Each row is a point on a tangle of strands that fork, close into loops and nearly touch. The rows are in no order.
In the rows, zero is written as 128.
Points whose rows are less than 86 apart are linked; no others are. Some points are linked to none.
Z_985: [130 186 106 187 109 137 126 154  74 121 150 134  94 103 106 127 156 123
  84  87 138 137  98 179  79 118  95 152 172  90 102 165  80 114]
Z_423: [ 74 148 127 126 101 121 116  96  99 134 101  89 152 127 127 140 131 194
  96 135  92 140 161 128  95 176 139 150 164 169 161 129 155 117]
Z_846: [113 110 137 121 122 120 156 119 141 154 121 120 125  73 177 142 111 135
  90 113 102 118 156 148 151 173 218 152  87 176 155 144 145 154]
Z_107: [125 159 154 164 111  90  97 101 101  99 107  74 155 104 136 181 155 155
  94 123 101 108 130 180  69 146 138 122 224 146 138 166 153 116]
Z_95: [121 114 159 114 138 126 119 109 153 120 118 133 159 173 117 118 146  97
 180 159 124 127 121 110 147  96 115 108 147 116 107 112 153 124]
Z_720: [136 100 109 118 116 140 131 115 160 122 126 144 134 123 121 127 123 123
 140 150 106 113 100 105 121 127 140 147 144 125 107 125 126 155]
Z_250: [ 77 233 114 206  86 108 135 154  44 105 132 131 100 133 138  97 137 169
  83  61 152 162 134 170  93 133  71 145 141  92 120 137  89  94]
Z_803: [180  81 107 130 104 122 143 101 180 105 104 142 152  88 136 136 112 118
 138 171  91  92  89 129 134 125 162 134 172 119  69 157 139 169]
Z_70: [139 118 117 137 116 123 132 135 126 131 133 123 114  86 145 163 130 131
  93 116 111 115 115 147  99 152 153 146 142 135 137 150 121 148]
Z_821: [145 123 130 104 175 138 136 167 132 170 173 173  84 134 137  91 114  89
 144  83 198 127 131 104 169 102 101 104  23 118 159 108  92 117]
Z_248: [108  90  87  95 123 158 164 139 157 163 132 142 122  98 160 102  71 147
 122 135 103 132 153 107 173 181 192 164  47 145 133 101 131 159]
Z_453: [123 132 109 136  81 123 130 115 110 128 103 109 134  74 126 148 143 164
  79 142  78 114 120 148  86 173 161 160 182 147 113 165 131 143]
Z_684: [103 130 143 128 145 119 134 126 110 145 130 108 112 101 168 151 111 158
  84  94 128 146 168 151 123 169 173 130  87 171 191 127 145 127]
Z_870: [192  94 122 128 131 123 137 129 182 109 134 161 111 110 122 127 148  74
 157 161 110 102  73 127 144  77 128 123 151  95  73 150 120 155]
Z_738: [ 73 170 144 140 134 114 108 108  80 130 124  78 131 138 139 155 125 188
  86  99 121 159 174 155  93 160 129 130 145 171 191 126 150  98]
Z_570: [106 175 136 148 157 120 119 146  73 133 151 110 101 132 141 136 107 160
  93  64 174 167 155 147 118 142 116 116  75 150 198 121 110  86]
Z_686: [161 103 115 133  81 114 134  97 153 110  89 120 153  72 129 145 137 148
 102 164  80  89 106 137 101 149 167 141 195 137  89 172 140 165]
Z_597: [175 100 119 113 134 143 135 144 174 129 142 170  95 117 108 112 156  75
 149 153 125 107  78 111 138  80 110 125 130  93  82 141 108 154]
Z_899: [121 180 104 163 113 136 124 159  79 134 146 131  96 116 108 128 141 127
  96  90 148 140 107 155  97 125  96 145 135 104 124 152  81 105]
Z_327: [164 109  72 110 103 172 142 148 161 138 135 176  87 114  81  92 150 107
 130 159 111 114  77  87 123  99 107 149 114 100  75 132  86 154]
Z_143: [ 90 143 158 115 115 130 109  86 129 114  97 114 170 184  87 117 171 141
 160 164 117 134 129  98 102 118  98 114 189 136 121 110 151 111]
Z_874: [106 131 143 131 103 107 137 114 118 143 108 101 135  75 161 158 135 155
  76 118  90 114 154 158 114 176 196 151 140 178 151 157 148 142]
Z_148: [ 98  94  92  96  84 150 158 112 151 152 103 132 153  95 135  99 103 167
 113 166  69 120 147  98 150 184 189 179 104 155 110 118 142 163]
Z_90: [151  98 119 117 108 141 132 101 176 108 108 151 147 135  97 107 147 105
 167 182 106 113  83 100 135 101 123 128 171 116  70 125 135 148]
Z_131: [155 118  74 127 112 152 149 159 138 139 148 161  87  98 114 129 121 121
 109 125 123 118  93 108 114 127 127 163  94 107 112 135  80 146]
Z_547: [148  88 113 115  99 151 138  93 181 109  96 150 173 142  93  99 132 113
 179 197 105 120  87  94 155 110 131 131 174 124  52 115 144 150]
Z_628: [ 77 115 158 101 156 144 121  96 126 125 120 104 192 216 132 107  96 159
 170 154 139 170 191  93 166 142 148 123 134 173 153  66 167 124]
Z_596: [145 100 156 149 132  92 131  79 150 105  90  97 216 159 141 149 100 122
 173 169 104 117 146 140 155 110 151 108 172 128 110 137 187 109]
Z_65: [151 114 152 146 109  95 126  77 155  91  87 118 182 149 114 137 150 120
 169 174 104 108 110 127 122  96 125 107 198 114  95 138 166 116]
Z_759: [195  85 103 129 115 131 144 111 189  99 120 157 133  99 123 127 129  96
 150 172  98  97  71 119 141 100 144 133 165 108  61 149 125 166]
Z_524: [103 104  83 101 104 157 147 120 146 146 120 140 139 136 120 102  95 159
 138 151  98 131 134  81 133 161 146 167 101 134 125  91 123 151]
Z_181: [144  99 150 125 137 119 129 105 162 112 114 127 181 167 124 126 119  89
 193 174 115 127 117 118 170  94 132 109 153 117  91 121 162 117]
Z_150: [149 119  82 100 109 171 132 171 143 160 132 178  73 129  75  72 159 104
 133 156 132 115  90  87 125  91  72 124 104  89  80 136  87 138]
Z_655: [100 105 113  82 157 176 142 136 146 160 145 148 149 186 118  79  86 114
 190 146 147 157 152  79 189 129 138 129  68 143 130  60 118 141]
Z_314: [ 98 124 167 100 139 137 116 109 142 130 113 129 168 201 107 100 153 104
 187 170 136 145 143  96 149 103 102 101 147 121 113  93 158 119]
Z_495: [199 107 117 149 130 118 139 149 143 109 144 140  96  67 150 176 142  96
 102 116 117  95  87 158 102 122 152 139 159 111 108 171 105 163]
Z_457: [ 97 154 147 144 108 102 100  90 104 106 102  81 164 129 118 161 151 172
 105 132  98 123 135 145  78 152 128 129 212 156 143 146 157 114]
Z_60: [142 143 110 129 136 135 131 166 116 150 162 152  83 119 117 126 131 105
 117  89 163 125 110 120 123 113 105 131  81 112 141 136  82 118]
Z_110: [105 115 142 120 101 133 121  72 151 108  80 119 211 174  98 110 135 152
 175 188 110 132 126  86 132 134 128 130 194 147  91 101 167 132]
Z_965: [ 71 136 160 126 109 108 114  79 110 124  87  81 182 140 137 141 133 196
 109 144  91 131 176 124 108 166 153 136 182 185 159 128 180 128]
Z_167: [113 106  97 100 154 158 155 145 139 156 148 144 113 131 156  94  60 153
 141 110 147 151 157 101 174 158 162 138  22 145 172  76 122 141]
Z_851: [ 78 190 175 135 169 113  89 117  68 121 151  84 120 176 119 133 139 159
 107  73 180 169 180 150 108 108  91  92 118 159 203 114 132  69]
Z_69: [157 177 135 176 125 127 108 141  93 104 146 117 102  99 102 149 188 104
  96 106 134 120  87 190  73 105  99 132 215  95 101 174  99 117]
Z_787: [118 129 119  90 156 151 136 163 125 171 157 166  96 159 124  70 114 109
 160 105 183 134 147  84 172 108  95 103  30 120 154  89  98 119]
Z_354: [111 109 158  94 154 148 122 120 148 136 126 129 174 202 115 101 124  92
 200 171 140 153 145  97 182 108 120 107 125 129 107  81 155 123]
Z_946: [ 99 111 142  79 160 168 128 135 144 158 137 144 155 202 111  78 117  98
 197 159 152 157 154  85 184 113 113 110  96 129 116  67 133 134]
Z_287: [161 110 141 121 105 123 122 114 159 108  93 150 123 138  77 105 203  96
 164 194 113 118  84 126 116  77  75  85 199  87  68 146 149 121]
Z_54: [149 106  96 118  99 151 134 112 164 114 115 151 128 119  93 116 147 126
 137 165 100 111  81  97 109 120 127 146 164 120  84 133 116 152]
Z_141: [ 80 153 160 136 133 104 114 103  92 132 115  77 136 116 159 165 130 179
  76 104 115 144 183 164 104 167 163 126 145 187 189 138 165 112]
Z_384: [ 87 148 132 125 136 123 124 118  97 139 127 101 122 129 144 142 109 178
  96 101 128 158 170 133 111 163 143 135 109 166 191 115 142 112]
Z_14: [103 118  82 100 117 156 152 137 137 149 130 144 122 145 129  95  84 161
 144 133 121 143 149  80 149 157 138 155  62 135 150  78 115 141]
Z_756: [138 103 141 132 102 121 131  75 161 103  76 123 220 165 103 118 121 127
 188 201 110 126 117 105 155 115 134 118 191 130  71 117 173 120]
Z_697: [101 115 159 127 127 109 119  81 139 111  96  98 193 159 141 142 118 157
 143 150 105 124 155 118 128 140 145 121 176 156 136 117 176 132]
Z_442: [139 129 129 151 121 119 137 147 103 135 134 110 106  61 160 179 135 129
  72  96 114 116 128 178  93 167 169 146 141 143 144 166 122 142]
Z_996: [126 167  64 133  83 145 150 191 102 124 133 144  77 108 118 111  94 152
 110 112 138 139 116 103 135 157 106 160  52 108 113 121  68 118]
Z_967: [182 158 156 161 136 107 106 149 110 102 148 121  93 102 110 160 197  79
 115 116 137 105  85 187  89  83  96 111 197  86 106 177 110 112]
Z_28: [138 126 139 118  92 131 113  95 150 104  82 136 139 147  64 107 204 120
 157 193 111 120  85 118 101  93  83  98 216 107  75 139 142 120]
Z_652: [148 123 104 138  69 126 128 106 125 113  95 115 142  65 113 143 155 165
  85 159  77 106 102 143  81 165 158 154 207 143  91 175 131 151]
Z_766: [116 129 151 131 168 121 135 132 108 144 142 112 101  97 179 152 104 154
  83  80 153 152 168 156 129 163 174 120  59 165 205 121 143 125]
Z_312: [164 125  67 126 102 163 147 163 140 136 142 167  78  99  92 112 138 114
 111 137 119 118  82 101 112 112 110 160 104  99  90 144  73 144]
Z_298: [111 130 139 101 146 144 123 141 136 152 145 146 113 161 112 103 136 107
 153 119 153 132 133 100 138 103 100 116  92 119 145 105 113 127]
Z_483: [125 125 169 107 161 114  84 154 116 148 137 133 100 164 104 116 183  86
 147 137 165 122 130 137 119  82  31  64 142  76 132 133 147 105]
Z_428: [125 106 150 117 159 122 124 119 154 120 142 129 143 154 148 140 109 102
 159 121 133 128 131 123 156 114 142 119 118 131 143 112 146 135]
Z_948: [141  88 121 116 139 128 145 136 156 143 140 138 117  86 173 148  96 117
 112 113 118 115 125 137 144 152 185 141  95 139 138 136 132 164]
Z_236: [ 87 220 123 189 125 109 134 161  39 109 143 115  96 120 160 112 102 176
  79  49 174 178 149 171 119 156  93 130  84 125 162 130 100  81]
Z_858: [ 97 135 133 109 143 141 124 126 124 142 139 129 126 165 120 113 119 140
 145 111 146 147 150 100 133 125 118 127  94 142 170  95 121 119]
Z_853: [108 157  99 131 110 140 121 139 102 137 133 125 111 132 107 127 124 150
 115 111 125 142 122 117 102 141 111 150 117 125 147 126 102 114]
Z_193: [125 176 128 147 116 137  99 141  96 132 133 126 100 128  81 115 188 112
 110 124 138 130  91 159  83 100  76 116 187  89 101 163  99 108]
Z_300: [153  99 150 135 151  99 128 124 157 117 138 121 138 110 178 168 102 101
 131 115 123 107 129 154 144 124 167 117 126 127 141 137 152 146]
Z_497: [175  81 124 136 114 111 139  99 177 109 102 126 172 104 147 140  97 112
 152 170  95  96 108 137 150 121 163 126 166 119  81 153 152 154]
Z_281: [142 105  69 111  81 169 143 110 163 121 110 157 128 119  79  96 141 145
 135 180  89 118  85  78 111 132 125 161 154 121  76 121 110 155]
Z_175: [115 129 158 129 109 114 113  80 142  99  90 116 179 169  95 126 169 130
 168 171 112 121 115 109 110 106 107 107 200 125 103 121 158 113]
Z_82: [153  77 144 121 165 117 129 121 164 123 131 113 165 134 175 161  61  92
 170 139 120 121 140 150 198 125 180 110 106 138 127 133 167 131]
Z_649: [166 102 135 150 101 101 138  67 164  95  77 122 202 139 107 130 130 121
 176 192 101 107 108 129 138 100 134 111 201 111  75 140 170 118]
Z_835: [166  96 146 156 119  85 137  74 156 111  76  96 214 118 145 149  97 129
 153 174  90  96 144 159 144 119 162 112 181 120 100 157 183 121]
Z_275: [107 189 103 165 113 126 128 163  69 132 146 125  96 123 122 124 116 148
  97  76 155 155 126 152 110 140  96 141 100 116 145 137  88  93]
Z_796: [121 121 177 134 162  98 130 115 130 129 126  96 124  97 196 171 114 133
  88  91 129 124 174 177 141 154 200 108 100 175 186 140 171 139]
Z_262: [ 72 122  96  95 104 153 145 109 122 146 104 122 157 169 120  89  93 197
 146 158  98 154 177  74 140 174 140 163  99 156 151  67 138 135]
Z_922: [108 167 125 108 147 132 128 159  84 143 148 139  92 162 128  84 104 157
 139  85 186 158 161  95 151 127 101 104  27 143 191  96  95  85]
Z_47: [170 108  76 136 123 148 161 177 131 141 158 164  75  74 133 142 109 112
  97 104 138 117  99 120 123 136 138 163  68 108 121 138  75 151]
Z_918: [154 120  97 104 128 157 127 178 135 166 147 178  67 124  92  87 157  88
 131 137 151 111  95  98 133  88  72 117  94  88  92 143  83 136]
Z_380: [ 95 192  96 156  97 124 147 169  68 125 116 107  92  94 152 129  88 183
  79  91 131 170 150 156 119 188 118 155  74 132 143 129 101 106]
Z_621: [115  89  98  87 149 178 144 135 160 151 145 148 152 165 120  90  79 108
 186 154 132 144 131  82 189 134 148 146  80 139 110  73 121 150]
Z_695: [146 145 136 165 122 111 123 143  94 119 134 100 114  67 151 186 147 127
  75  96 114 113 123 195  78 159 154 140 178 137 134 172 124 135]
Z_735: [160 109  50 114  81 177 151 133 160 124 123 167  99 107  76  99 142 139
 117 173  90 116  75  82 112 127 120 169 129 106  69 131  90 154]
Z_650: [105 103  79  94 123 160 161 142 143 156 133 141 122 127 146  92  65 162
 139 133 118 146 158  88 165 172 163 158  40 140 150  75 123 149]
Z_276: [103  90  82  99  86 159 149 113 150 144 107 137 155 119 124  96  98 172
 130 169  79 124 137  83 140 177 164 174 116 143 107 103 137 159]
Z_219: [132 156  86 131 112 143 142 176 105 142 148 152  82 118 113 113 114 129
 116 101 152 133 112 108 127 132 104 147  65 111 133 129  75 112]
Z_259: [145 130 187 156 180  72 106 112 125  93 150  92 133 145 177 188 132 109
 126  83 149 122 159 178 129 102 145  89 123 135 189 130 166 105]
Z_926: [159  82  84 108 117 168 144 125 186 124 132 168 127 117 107 101 118 103
 155 168 104 112  79  88 147 111 141 151 129 115  67 118 110 169]
Z_979: [153 112 150 122 127 118 120 117 157 112 116 145 127 142 103 116 176  82
 167 170 119 111  93 126 128  76  97  98 167  91  88 139 143 127]
Z_105: [ 72 171 133 146 105 115 103  96  83 125 110  77 155 125 121 154 142 190
  87 124  94 142 147 151  76 166 127 142 201 161 153 143 152 106]
Z_16: [103 122 110 105 137 148 138 128 135 146 139 136 126 149 130 110  97 146
 142 117 136 143 146  94 140 140 135 141  80 140 163  91 123 134]
Z_203: [ 73 112 167 113 134 124 122  79 125 120  93  87 206 181 148 126 101 184
 142 156 113 149 197 110 152 158 163 125 163 189 151  97 190 131]
Z_391: [104 114 175 127 160 108 116  92 138 105 119  94 189 187 155 146 101 136
 162 139 130 146 177 128 162 124 150 107 145 157 151 102 183 117]
Z_108: [ 68 122 140 101 139 147 129  94 119 134 113 108 179 199 129 101  99 183
 155 148 125 166 191  84 145 153 144 136 129 176 164  66 158 129]
Z_637: [109 129 130 127 104 119 158 127 122 151 113 115 116  64 162 149 129 148
  73 115  91 122 155 151 127 182 205 164  99 173 152 151 132 144]
Z_518: [155 156 161 146 139 106  97 137 116 109 141 116 105 124 107 154 193  86
 124 123 135 111  99 165  94  85  93 103 184  95 121 161 121 108]
Z_593: [126 124 139 125  92 129 117  83 152  99  84 130 165 154  75 114 180 132
 163 184 108 120  97 103 105 109 103 116 209 124  85 126 148 122]
Z_147: [108 126 148 133 111 106 110  87 129 107  97  96 174 136 128 153 139 158
 127 143 101 116 134 126  98 142 134 127 194 151 135 135 161 130]
Z_833: [112  91  89  97 103 177 143 107 161 138 113 150 171 159  98  81 107 141
 172 184 101 132 117  65 152 146 140 159 130 138  84  80 131 156]
Z_552: [132 119 174 137 182 106 128 128 120 130 147 108 105  93 198 171 107 129
  84  70 156 137 165 178 137 152 185 102  72 169 199 131 158 134]
Z_799: [158  87 130 123 118 133 134  98 168 114  92 126 207 159 110 122  97 100
 202 202 109 128 111 109 184 111 146 119 160 127  64 123 164 120]
Z_390: [159 140 181 130 190  93 102 159 118 136 175 138  86 125 141 153 163  63
 121  73 191 115 128 162 139  87  88  86  88 101 163 140 115 101]
Z_375: [129 157 147 168 114 101 111 122  88 113 122  82 134  79 149 181 154 145
  76 106 104 111 131 196  72 160 151 134 210 147 136 172 144 122]
Z_117: [112 125 108 101 157 151 147 145 124 152 149 146 110 154 141  84  76 149
 153 103 165 154 160  88 170 137 134 128  24 143 179  70 108 125]
Z_9: [ 97 178 139 125 154 127 115 143  75 135 149 117 101 161 124 108 110 163
 121  75 182 166 167 117 131 125 101 107  62 152 199 106 107  76]
Z_96: [162 107 115 108 156 142 137 174 152 165 169 181  73 115 121 105 131  71
 137 108 169 110 102 107 155  91 105 124  59  98 116 128  85 138]
Z_638: [ 87 226 114 211  90 117 131 140  50 115 132 128 105 127 123 102 159 159
  77  74 137 151 121 181  67 122  76 152 177  80 108 146  92 102]
Z_832: [134 142 146 137 119 112 105 106 131 102 117 113 136 135 103 149 169 121
 135 141 115 113 101 136  91 110 110 118 194 120 120 145 133 117]
Z_308: [109 136 188 101 176 108  81 147 106 144 141 121 111 183 116 119 176  93
 149 120 176 133 161 137 129  83  34  56 126  91 156 120 156  93]
Z_613: [133 116 138 137  91 101 121  75 147  98  76 107 186 119 120 143 136 160
 132 167  91 100 119 124 104 138 142 126 210 140 103 147 162 139]
Z_584: [ 90 159 196 105 177 112  84 134  96 138 146 107 119 189 115 121 170 113
 138 101 182 148 179 135 125  90  55  64 115 120 175 114 145  84]
Z_644: [169 118 109 146 123 129 135 150 128 121 147 138  97  76 135 167 138 113
  94 110 122 109  96 151  96 136 143 148 145 117 119 159  99 152]
Z_171: [128 106 164 131 147 109 123  91 144 106 106  97 212 190 142 145  97 115
 185 166 118 139 158 127 174 113 150 104 152 141 123 114 188 103]
Z_894: [121 135 119 140 107 122 117 118 114 124 121 110 130  99 128 158 136 151
  95 126 101 121 117 143  85 156 142 147 172 141 135 150 127 133]
Z_873: [126 129 125 109 132 145 120 144 137 151 140 151 101 141  99 108 153 102
 142 128 144 121 108 102 125 100  96 122 112 108 124 125 102 129]
Z_909: [163 127 169 120 180 104  99 175 122 151 168 151  71 124 125 134 172  56
 127 100 185 106 117 156 136  78  59  79 102  78 134 150 115 106]
Z_945: [148 174 114 189 117 135 125 145  79 110 149 123 103  88 112 145 166 121
  81  90 129 129  92 193  67 124 108 154 199  96 101 173  92 126]
Z_751: [140 113 150 120 166 119 124 136 154 129 157 143 115 134 143 142 126  87
 147 107 149 118 115 129 146 101 129 117 102 116 146 119 124 137]
Z_288: [118 109 159 125 149 113 142 117 142 142 127 110 128  89 191 155 105 129
  94 100 122 123 165 164 156 162 211 126  87 173 169 139 162 152]
Z_952: [117 204 103 213  97 127 145 155  55 110 140 140  90 101 122 111 156 139
  74  73 138 143 110 188  72 120  82 161 171  75  95 159  77 116]
Z_29: [ 93 113 173 109 174 132 116 100 133 115 130 102 181 209 143 124  96 132
 173 140 147 166 185 113 178 124 147 107 123 163 157  77 171 116]
Z_653: [143 142 196 148 193  77  98 121 115  96 164  96 117 149 166 180 146 102
 123  71 170 130 158 176 132  95 127  85 107 132 197 124 156  93]
Z_187: [178 142  79 148 109 158 139 163 120 123 144 158  76  87  88 128 166 105
  95 127 122 121  70 143  97 106 103 154 154  95  79 170  71 143]
Z_220: [172  72 133 129 147 112 135 114 166 123 113 109 186 130 159 161  61  91
 178 164 104 112 133 149 196 121 178 114 124 132 102 148 169 123]
Z_942: [106 178  96 151 111 129 136 160  78 135 133 114  98 109 137 132  99 169
  92  89 140 161 141 145 111 167 117 150  86 130 157 130  99 105]
Z_71: [171  84  95 112 145 153 148 153 183 139 162 176  97 101 130 121 108  79
 142 130 132 109  85 106 158  99 143 148  87 104  91 126  97 170]
Z_813: [108  95  96  93 124 175 141 120 158 147 128 150 159 168 107  86  98 125
 181 169 115 137 126  70 166 137 141 151 108 135 100  74 127 152]
Z_323: [ 80 122 171 125 125 106 116  74 126 110  88  86 205 172 144 139 118 182
 138 154 106 137 182 114 128 149 147 119 181 177 150 112 191 126]
Z_852: [164 121 146 113 167 121 106 184 121 166 166 168  62 121 116 116 164  60
 123 103 186 106 110 137 136  84  52  85  96  82 119 149  99 118]
Z_84: [133 111 145 113 120 133 122 109 161 120 112 142 144 158  99 107 161  96
 171 172 117 122 101 105 132  93 104 110 162 108  87 122 142 132]
Z_63: [158  96  84 128 119 144 164 170 136 149 150 154  84  62 152 148 104 120
  88 108 121 118 112 130 124 158 164 163  68 121 128 141  95 159]
Z_867: [109 173 126 120 137 131 116 164  82 154 151 139  91 150 113  98 131 125
 123  83 179 145 139 119 135 116  79 104  70 121 162 126  92  87]
Z_45: [138 133 174 121 159 101  81 152 110 132 137 125  98 150 104 132 197  80
 139 137 153 116 120 158 110  76  38  65 162  70 124 149 149  96]
Z_486: [ 93 169  83 105  90 152 134 158 101 140 118 135 106 165  97  82 114 168
 148 132 130 146 140  74 135 138  92 143  72 123 136  93  89 108]
Z_387: [154  74 128 121 128 125 136 109 173 121 104 118 186 120 150 140  70 110
 166 170  99 107 125 131 180 134 174 126 139 135  86 143 159 147]
Z_682: [154 148 190 143 190  88 102 143 113 116 174 117  99 133 149 172 159  80
 117  66 183 122 138 174 129  94 106  89  99 117 182 133 127  97]
Z_859: [105  91  96  98 110 147 159 128 154 156 122 137 132  96 155 111  89 149
 112 140  91 125 146 109 156 180 192 166  80 150 128 115 140 162]
Z_633: [ 91 177 150 140 158 117 104 124  79 127 148  97 114 150 130 146 120 161
  96  76 164 164 166 149 106 132 112 113 109 157 202 116 127  86]
Z_138: [ 75 139 147 111 120 138 113  84 122 123 102 110 180 193 100 114 145 165
 156 155 116 148 153  84 113 134 111 130 169 157 142  89 153 117]
Z_761: [125  91  72 104  87 176 143 107 167 130 112 157 149 136  88  84 119 147
 152 187  90 120 100  68 133 140 137 166 137 127  78  96 118 158]
Z_267: [107 142 179 133 163  97 102 104 121 102 137  93 142 161 147 168 135 134
 126 100 142 135 162 146 117 113 126 102 145 148 183 118 159 107]
Z_286: [118 176  67 145  79 138 155 189  93 117 119 129  80  89 137 122  82 170
  91 109 128 149 128 125 128 186 115 165  57 114 111 125  77 125]
Z_42: [173  98 120 134  98 112 141 114 156 117 108 126 136  65 153 154 132 127
 101 146  87  88 108 146 109 146 179 141 174 135  96 174 135 170]
Z_792: [138 109 156 147 104  85 127  69 149 106  68  91 211 120 141 149 116 156
 138 168  90  97 149 145 124 134 157 117 196 138 108 151 184 131]
Z_678: [144  88 118 120 129 130 139 122 168 128 134 138 139 104 153 142 101 115
 131 138 109 109 110 123 139 138 166 139 129 132 115 133 134 165]
Z_455: [139 138 117 120 153 135 135 164 121 154 164 157  86 126 130 113 115 109
 126  80 181 131 125 110 143 118 110 120  43 122 164 116  86 113]
Z_389: [160  88 149 131 168 103 130 125 163 115 146 123 145 123 179 164  78  84
 155 120 126 114 131 156 180 114 171 109 105 125 135 133 157 135]
Z_488: [ 98 191  84 156  79 135 160 186  79 113 109 118  81  77 156 123  81 177
  77  96 128 161 142 148 129 200 120 165  62 123 111 131  86 124]
Z_753: [ 79 121 132 108 103 148 122  80 132 125  90 118 200 189  96 100 136 174
 164 179 106 144 145  70 122 150 124 143 177 156 117  82 157 132]
Z_494: [150 116 167 144 166  87 117 118 142 105 146 110 133 131 171 177 122 100
 134 101 136 113 135 160 135 109 148 104 131 126 164 132 155 125]
Z_217: [140 137 112 118 119 148 116 151 131 142 136 151  91 127  83 110 170 104
 127 140 135 120  91 115 106  97  87 126 138  98 101 145  93 128]
Z_386: [151 145 103 134 123 144 128 167 116 143 154 154  78 109  96 124 152  98
 111 110 149 118  93 128 110 105  95 139 115  97 112 152  76 127]
Z_348: [150 151 108 172  97 128 126 131  93 107 128 108 119  68 122 160 159 143
  75 118  99 117  99 186  65 154 140 156 218 121  99 179 113 137]
Z_408: [156 115 115 103 147 143 112 190 127 176 154 179  59 123 105  89 156  75
 128 124 175 110 104 110 138  86  47  92  89  82 105 145  93 127]
Z_22: [170 117 137 121 173 125 131 176 138 158 178 174  69 107 136 125 135  62
 124  82 187 110 106 128 151  95  99 111  54 102 137 134  85 127]
Z_62: [159 118 153 125 178 114 124 154 144 138 173 154  90 117 143 145 132  71
 131  85 173 115 114 137 145  97 116 113  74 109 153 126 104 131]
Z_988: [138  96 106 121 123 134 158 148 144 152 141 143 103  68 167 146 104 125
  93 108 115 118 129 138 132 165 184 153  76 139 143 137 119 162]
Z_887: [ 85 228 119 195 109 107 135 166  40 105 142 129  92 129 148 100 118 165
  85  49 173 168 138 164 119 144  77 135  98 107 137 133  88  85]
Z_722: [187  91  97 129 136 141 148 155 166 127 158 167  90  79 138 146 126  89
 117 121 126 103  81 122 128 110 147 150 110 106 102 145  94 170]
Z_783: [166  94 109 111 157 147 145 163 170 151 173 180  86 107 136 118 112  73
 142 111 157 111  94 108 162  97 132 139  63 104 113 120  92 155]
Z_393: [117 141 112  99 149 145 142 159 115 154 154 153  96 156 131  76  94 137
 153  94 179 147 153  82 168 123 114 115  16 134 176  82  94 111]
Z_461: [ 59 118 154 105 135 132 125  84 115 132 105  93 176 177 144 116 101 196
 129 145 116 161 205 105 142 164 159 135 140 190 173  85 180 128]
Z_708: [206 105 101 139 130 137 143 152 157 112 151 161  85  75 123 152 152  88
 110 131 119  99  68 136 108 102 135 145 149 104  88 167  91 166]
Z_896: [194  92 123 142 116 107 142 128 158 110 122 133 123  66 165 169 127 106
 108 137  98  85 103 157 112 130 172 133 165 120  99 171 129 169]
Z_860: [147 150 181 136 149  91  88 140 110 117 139 113 105 141 110 151 204  79
 136 129 140 110 115 170 104  74  68  77 175  82 128 156 144  92]
Z_440: [ 76 184 190 120 170 114  81 116  80 126 143  87 125 191 110 131 164 140
 121  91 175 158 182 142 110  96  75  79 133 142 189 113 142  73]
Z_931: [ 99 194 127 168 143 116 127 152  51 124 142 104  99 115 153 130  98 176
  81  61 168 176 159 165 116 160 113 126  75 148 186 127 111  81]
Z_994: [ 99 134 160 131 121 100 124 104 117 134 107  90 147 104 165 160 131 160
  87 116 100 120 167 155 114 166 183 130 148 181 164 147 167 134]

A fork is a point with three links, a tip a point with one. Leave the first point through the second and follow the links. Name the first fork or tip that comes.
Z_70, Z_894 => Z_495
Z_323, Z_203 => Z_147
Z_918, Z_408 => Z_597
Z_860, Z_45 => Z_570
Z_483, Z_45 => Z_985
Z_54, Z_720 => Z_327

How many points has the smallest loop of links through each point below? Write - if it is on no loop.
Z_686 => 9
Z_655 => 13
Z_384 => 12
Z_308 => 20
Z_28 => 12
Z_14 => 7
Z_29 => 14
Z_167 => 15
Z_175 => 8
Z_423 => 7
